Each row is a point on a landscape with many peaks, with its height.
A climber steps from a point to whichever of its 2 nearest points has the largest rise for the distance, and stops where none of them is higher. Distance is the straight distance between rows; heights are no part of it.
romi: [ 44  53  40  -6  18 -21  27  51 -22  35 -54  38  12 -23  17   3 -59 -34
  -3 -19   0  27  61 -24]  height 316
lur: [  0  73 -23  18 -11  18   1  -4 -72 -35 -10 -14 -44 -12 -13  27   7   0
  38  14  23 -29  40  15]  height 344
gizu: [  9  30  13  -5  -7  -1 -17 -36 -22  27  34 -41 -53 -66 -51   1  70  25
  16  -6   1  21 -23  65]  height 377
koniv: [-59  23 -35  41  24  11  11  11   2 -36 -30 -32  26 -11 -25  52  33 -30
  55 -15  -1  -3  -4  51]  height 320
gubod: [-23 -34  16  11  66 -35  14  52  -5 -38 -51  41   2 -35 -25 -12 -19  -7
  45 -43  31 -20  28  39]  height 372
befe: [  1   9  23 -32  20  -6  30  61  43  -1 -38  37  43  47  19 -63  12   0
  12  55  11 -72  12 -49]  height 361
nanu: [-50  -1 -36 -12 -40 -25  28   2   3 -20  14 -14  41  26 -14  52 -15  -5
 -25 -26   6  38  10  25]  height 293
Petot: [-35  25  19 -42  17   4  48 -13  37  17  41   6 -17  -3 -30 -20  83  -4
   9   1   4  -8 -28  66]  height 322
gadi: [ -9  36  88  11  21  -1 -70  27   5  18  11 -37   8  31 -29   7 -26  28
   0   7 -20  14  19  31]  height 307
ver: [-16  24  61  48 -50 -33 -74  21 -42  11 -12 -68   0  54 -33 -13  10   8
 -14  -7 -47   1  43   4]  height 299
feb: [ 11   5  23  -7 -36  15 -26 -58  35   8  50 -17 -27  77  48 -20  33  25
  -1 -13  -7   2  -7 -30]  height 169
reg: [-53 -50   8 -13 -28 -47 -35 -12 -23  49   1 -39 -22 -22 -50  -6  18  15
 -30   8  -5  24   0 -32]  height 496
vato: [ 16 -38 -17  -4 -13  -6   7  -4   3  34 -13 -68 -11 -89 -20  52  14 -65
  27 -40  -2  21  13  64]  height 408
Zigul: [-22  15 -24 -11 -40 -28  46  37  41 -12 -60 -14  32  49   5 -12  23 -25
  36  37  21 -43  29 -43]  height 323
fav: [ -2 -10 -13  27  45  -9  23  15  -8  24  29  94  26 -51 -25 -27 -22 -10
 -27  29 -69  -3 -17  12]  height 500
rab: [  1 -16 -19  12  50 -40  35 -15  34 -27  -5  85 -12 -45 -32   3  -7  12
  -4  -8   8  35 -23 -28]  height 146
vasel: [ 62  -6  10 -28  -6  39 -46   1 -77  32   1 -59  -6 -20  41  23 -31 -11
  -1 -30  23  21   7 -15]  height 65
maki: [ 25   9  39  26   0  14 -11 -10  53 -49 -17  12 -43  14  14  13 -41  17
 -30  55  20   0 -37 -29]  height 445
tevi: [-12   8   3 -30  22   2  50  13  30  23 -17  77  41 -12  18 -49  -9 -18
  24  34  -9 -35  55 -21]  height 410
Roden: [ 32  16 -56 -13  15  -5  29 -45  29 -62  -5  27  59  26   2 -27   8  17
  28   4  50  26  16 -19]  height 556
Dip: [-54  59  30 -46  -5  -4  33  53  26  -4  -4  31   5  41   8 -10 -31  13
  29 -19  41 -29  66 -25]  height 244
Tuke: [-21 -16 -23  19  35  46  29 -14  37  26  29  65 -11 -62  35  -3  37 -20
  28  -6 -55  14 -19   6]  height 324
Rez: [-39  55  10 -29 -12   6   8  17 -13  -3  19 -33  -4  10 -25  -2  43  12
 -24 -16 -16  -8 -15  51]  height 348
vuv: [ 40 -23  15  55  38  -4  -1  32  -4 -55 -28   2  42 -34 -22 -17 -18 -16
  50 -46 -13 -23   8  84]  height 387
rusir: [-41 -40 -15  34  22 -58 -18 -39   3  12   4  23  38 -60 -63  29 -51  34
  16 -12   3  44  25 -38]  height 127
Naz: [-29 -52 -25  27 -46   4  -3  31 -56   8 -26 -42 -42  36 -17  -3  -6 -39
 -27  19   3 -34 -42 -44]  height 504
duse: [ 13  31 -53 -32 -36   4  24 -14 -25   5   8 -20  20  49  -5 -39  65   1
 -44  -4 -18  17 -14 -42]  height 214
Fabu: [  3  68   7  25  -3  -9 -26 -33 -18 -20 -11 -38 -55 -24 -45  29  53  34
  40  26  20  21  20  52]  height 359
tugu: [ 12 -54  12  44 -12  22 -74 -32  -1 -50   8 -79 -54  -7   9  25   0  72
  22 -53  14  -1 -36   6]  height 27
sim: [ 17 -14 -64 -18 -54 -18  34 -45   8 -76  -2 -21  48  77  47   0  35  46
 -11  17  35 -18 -10 -31]  height 542
sek: [-32 -37 -61  58   8  28 -72 -34 -63  -5   8 -41 -37   9  -3  -7  36  40
  29   4 -13  -3 -35 -15]  height 17
simir: [ 10 -10 -99  -6  25  16  23 -43  33 -58 -43  11  56  33  22 -14  26  44
  11  42  20 -17 -20 -36]  height 617
Vef: [ 24 -53   1   2  11  37 -62 -21  -3  -8  12 -45 -49 -71   2  24 -36  49
  17 -20  11  -5 -39   6]  height 32
zeme: [-12 -39  15 -56 -53  -4 -28   6 -36   5  36 -29 -36  69  25   8 -33   8
 -59  16  49 -31   3   7]  height 97
Buf: [-29  27 -51  15  -1  -4  61 -17  33 -32   8  -4  60 -18 -13  59   6 -30
  29 -18  -2  14   5  27]  height 310
Vib: [-36  -5   2  11  38   9   1  11   2  41  -8 111  26 -45  -2 -50 -24  -2
   4  46 -56 -33  49   2]  height 455
Dibo: [ 19  33  65   9  -7 -15 -18 -16  46  54  34   6  47  60 -13 -19 -20 -31
 -22  42 -11  39  -1  -3]  height 331
Kep: [ 20 -12   5  28   4  21  28   8  72 -49  -2  36 -18   9  14  13 -13 -11
 -10  55  -5 -55 -61 -32]  height 407
zariz: [ 50 -65  35  -3  26  12  -3   5  32  49  76  -4   6 -76  -7   7 -29  -2
  25 -73 -36   1 -24  73]  height 371
kito: [ 28  25  56  -7  18   8 -31   2  -9  48  19 -19 -41 -88 -20  20   7   9
   4   5  -6   2   4  40]  height 402
futi: [ 37  28 -24  16 -11   5  69 -23  72  12  31  48  40 -54  16  28  -3 -43
 -23  52 -45   8  -7  22]  height 559
Niv: [ 52  -7  41 -28 -32  19 -50 -13 -44  -1  23 -44 -35  28  39  14 -29  40
 -43   3  39  10 -13  14]  height 77
Menib: [ -8  92 -17  55 -42  44  17  23 -35 -13 -16 -24 -15  -2   8  32  21 -28
  80  -6  -8 -48  45  -5]  height 334
valak: [-66   6  28 -62  -1  18   4 -11  33  23 -20 -19 -22  29  41  22  45  -2
  -1 -15  27  29  -2 -22]  height 283
Fale: [-12  46   4  18  -1 -36   1  53 -43  21 -57  16  17 -37 -47   2 -30 -22
 -19  -2 -30  16  50 -22]  height 294
vanot: [-41  80  27 -25 -15  34   1  74   3  14 -14   4   2  61   6 -44  13  -4
  47  27   5 -83  44 -14]  height 272
mozez: [-15 -17 -31  -5 -26 -19  -9 -32   4 -57  27  34  -5  60  53  63 -41  50
 -57 -34 -35  15  10 -21]  height 450
fus: [-22  14 -27   5 -52  14 -11  -3  10 -28  40  11  43  46  40  60 -63  16
 -40  -3 -30 -18  10 -40]  height 416
bokis: [  8  -3  16 -23 -48 -26  -6 -17  19  -9  54 -24  20  81  26  43 -23  -3
 -53 -28  14  33  18  40]  height 269
ven: [ 40  37  26 -23  14  -4  11   2  32 -31 -57  15   1  20  23  11 -28  16
 -49  42  43  12   2 -26]  height 497
Ren: [ -4  28  40 -57  -5 -25  34  72  18  -3 -34  13  12  78   8 -41 -11   1
 -23 -22  52  10  29 -23]  height 217
kivi: [-17  21 -16 -28 -18   5  70  15   3   9  36   6  32  52  -2 -27  33 -24
 -21 -70 -16   1 -29 -44]  height 237
Gete: [ 25 -11  32 -19  22  12 -10  43  -7  38  -5  12  27   3  16  13 -74 -49
 -19 -30  -8  18  -7 -37]  height 346
rer: [-10 -80 -34  21  45  32  19 -25  43  -6 -26  63 -10 -44  27 -17   5 -31
  25  24 -19   0 -52 -12]  height 345
Solol: [ 12 -23 -19 -31  48  64 -52 -16 -32  -8   8  -6 -13 -54  32   3  -7  32
  11  -1  -7 -15 -32  20]  height 39
tesid: [-26  38 -26  36 -20 -29  24  23  -6  -3 -57   8  17   7 -42  14  -1 -45
  24  21  -5   8  42 -36]  height 303
fuzo: [ 40 -32  71 -27  36  43 -14  27  28  21  78  12  -3 -27  12  15 -63  28
  31 -60  11  10 -23  67]  height 353
zabag: [-33  20  33 -31  -2  -2 -52 -24 -15  51   6 -39 -31 -51 -11  22   0  32
   0  32   7  32  20 -11]  height 438
vemu: [-17 -27  12 -12  50   3   4   3   6  -6 -68  43 -23 -68  12  12 -26 -10
   8  10  22   2  20  17]  height 352
rik: [  1   1   4 -20  -9  34 -13  28   4  -5   8 -14  13  32  29  34 -44 -18
 -62  -7   0  -5 -43 -12]  height 378
romas: [  1 -11 -45  -9  -8  17   1 -41 -12  17  10 -48  24 -44  13  45  29 -38
   9 -52 -14  58 -18  30]  height 427
Tum: [ 90  24  -4 -29   3  41 -22 -25 -55  22 -32   9 -38 -35  67 -15   3 -29
   5  15  17  17  17  -6]  height 55
famu: [-60  22  10  14   0  19 -19   7   0 -25 -20 -63  -3  24   8  24  64  -2
   5 -21 -19  13 -12  50]  height 330
kubo: [-65  31   9  14 -27   8 -36  43 -28   5  13   4 -11  79 -26 -70  33  14
  34 -11 -22 -43  38 -14]  height 298
miven: [-37  69  19  44 -18 -10 -47  20 -49   4  13 -34 -22  48 -32 -43  51   6
 -12  13 -56 -21  18  -4]  height 319
vobi: [ 40  40  54   9 -47 -21   6   1   9   3  29 -34  19  73  13   5 -18 -26
 -20 -24   5  39   9 -12]  height 295
popu: [ 13 -18  -2 -24 -77 -15  18 -15  16 -33  35 -38 -36  94  36   6  22  19
 -49  23  19 -72  -9  -3]  height 122
Sug: [ 33  -2  -1  14 -44   5  16 -45  55  49  59  17   7 -46  -9  24  -7 -48
  19  30 -38  37 -24  -4]  height 507
tupu: [-31 -77 -70  64  20 -45  14  12 -52 -31  27   2 -34   6 -58   4 -30  28
  26 -18  36 -13 -51  -6]  height 435
Vutog: [-33 -18  19  51 -21  11 -75 -29 -23 -18 -27 -61 -54  -5   8  20  24  37
  34 -32  -9  28  -8 -32]  height 23
pasug: [-41 -32  10  12  39 -40  11   9  25 -31  -8  62 -37  24 -47 -42 -15  18
 -15   8  10   3 -39 -45]  height 162
leta: [-10 -29   6  -5  19  -7 -48 -13  18  51  24 -10  61 -55 -30  41 -64   5
   0 -21 -19  34   2   2]  height 113
vus: [  3 -40  33 -29  15  -2 -17   9 -24 108  19   8  24 -81 -10  12 -47 -32
  -3   5 -24   3  43  15]  height 98
keter: [ 43 -24  88 -12  57   9 -45  42  24  43  16 -16  25 -22  -5   4 -58  38
   4 -32 -10  -3   2  27]  height 333
susek: [-26 -32 -46  24  33 -43  14 -39  11   1   8  33 -10 -79 -38  29  -7  40
   7 -33  -6  59 -26 -15]  height 137
kesi: [ 82  72   7 -22   9  -2  46  -9  15 -16 -37  19 -26 -38  27  23   4  -1
 -48  20   5  24  -5  -2]  height 560
gom: [ 34 -22  34  -1  25 -10 -26   6  37  18  15  20  56   2 -15 -26 -31 -43
 -15  50 -15   9 -19  27]  height 369
malo: [-20 -57 -49  26 -17   8   7   6 -50 -51   7  -9 -24  32 -33 -17 -17 -16
   6   8  42 -39 -40 -16]  height 464
vum: [-13 -44  -4  27 -32 -43 -46   9 -62   7 -37 -47 -30   8 -44 -30   9  12
 -68  26 -10   3 -24 -40]  height 564
zago: [-51  21  17 -51   0   5 -11  12  -9   4 -68 -51 -37  30  27  19  31  -9
  17  28  73  22  18  -3]  height 304
ber: [ 42   1 -22  32  46 -13  36  33 -29 -40  20  69  -1  -4 -60 -56  -8  -2
 -35  12 -19 -28 -35  18]  height 454
Nafug: [  39  -81   17    2   22   12  -18  -24   24   56   10  -36  -15 -110
   -2    7   19  -11   37  -47  -16   13    7   61]  height 390
zuna: [-11  21 -18 -63  17  17  15  -2 -25  -5 -53   6 -26 -37  31  16   3  -8
   6  28  54   2  38   7]  height 328
gal: [ 42  47 -40 -12   9 -22  72 -34  33   0 -24  48  14 -41  15   7  21  -2
 -13  36 -10  10  25  -9]  height 621
lolat: [ -2 -54  -3  45  17  23  57  -6  78 -16 -17  67  15 -14  52 -10  -8 -39
  33  70 -24 -71 -15  -2]  height 373
Moviv: [-61   5 -22 -57  -1  16  67  21  17  24  -5  14  -7  28  15 -16  60   7
 -13 -31  -2  -8 -18 -60]  height 258
noven: [ 35  12  30 -13 -66  -6  16 -24  40  14  68 -31  -7  73  61 -15  52  50
 -18  34 -15 -47  -5 -37]  height 147
Vig: [ 32 -12 -20  -4 -36   5  10 -55 -13  75  46 -24  11 -27   0   2  23 -85
  11 -27  -9  47  11  -5]  height 459
tutiz: [ 56   0 -10  -9  33  48 -44 -27 -66  13 -12  24 -38 -87  59 -27  30  17
  20   5 -16 -15  20  39]  height 47
Nekug: [-21 -24 -52  -5 -26  -2   7 -35  -7 -69 -23 -26   2  77  57  36   2  23
 -42 -16  20  14 -17  -2]  height 491
Finad: [-15   8  47 -29  20 -32  -8  28  23 -29 -17  52  -3  48 -16 -45 -23  58
 -35 -19  40   9   0 -46]  height 187
Tufut: [ 32   7  -5  -1 -52  20 -22 -51 -23  10  24 -37 -10  64  38 -67  53 -14
  -3  -3  -6  -5 -23 -58]  height 190
zem: [ 46   1 -12  18  16  -1  10  30  -4 -26  -2  46  57  38 -25 -67 -27 -28
 -45  40 -14 -35 -19  -1]  height 413
kuf: [ 37 -19 -25  53  40 -34  32   7 -35 -33  -7  22  21 -23 -48 -46  22 -25
  56 -22   1   5  17  91]  height 399
gubeb: [ -8 -47 -71  39  35 -47  19  30 -60  -7 -11   4  13  -3 -59 -22   8  -2
  30 -11  26   6   0  29]  height 415

Where does a climber stop that starts at each point below?
Fale: simir
vobi: fav
zariz: gal
rer: gal
rusir: miven
tesid: fav
Vutog: vum
sek: vum
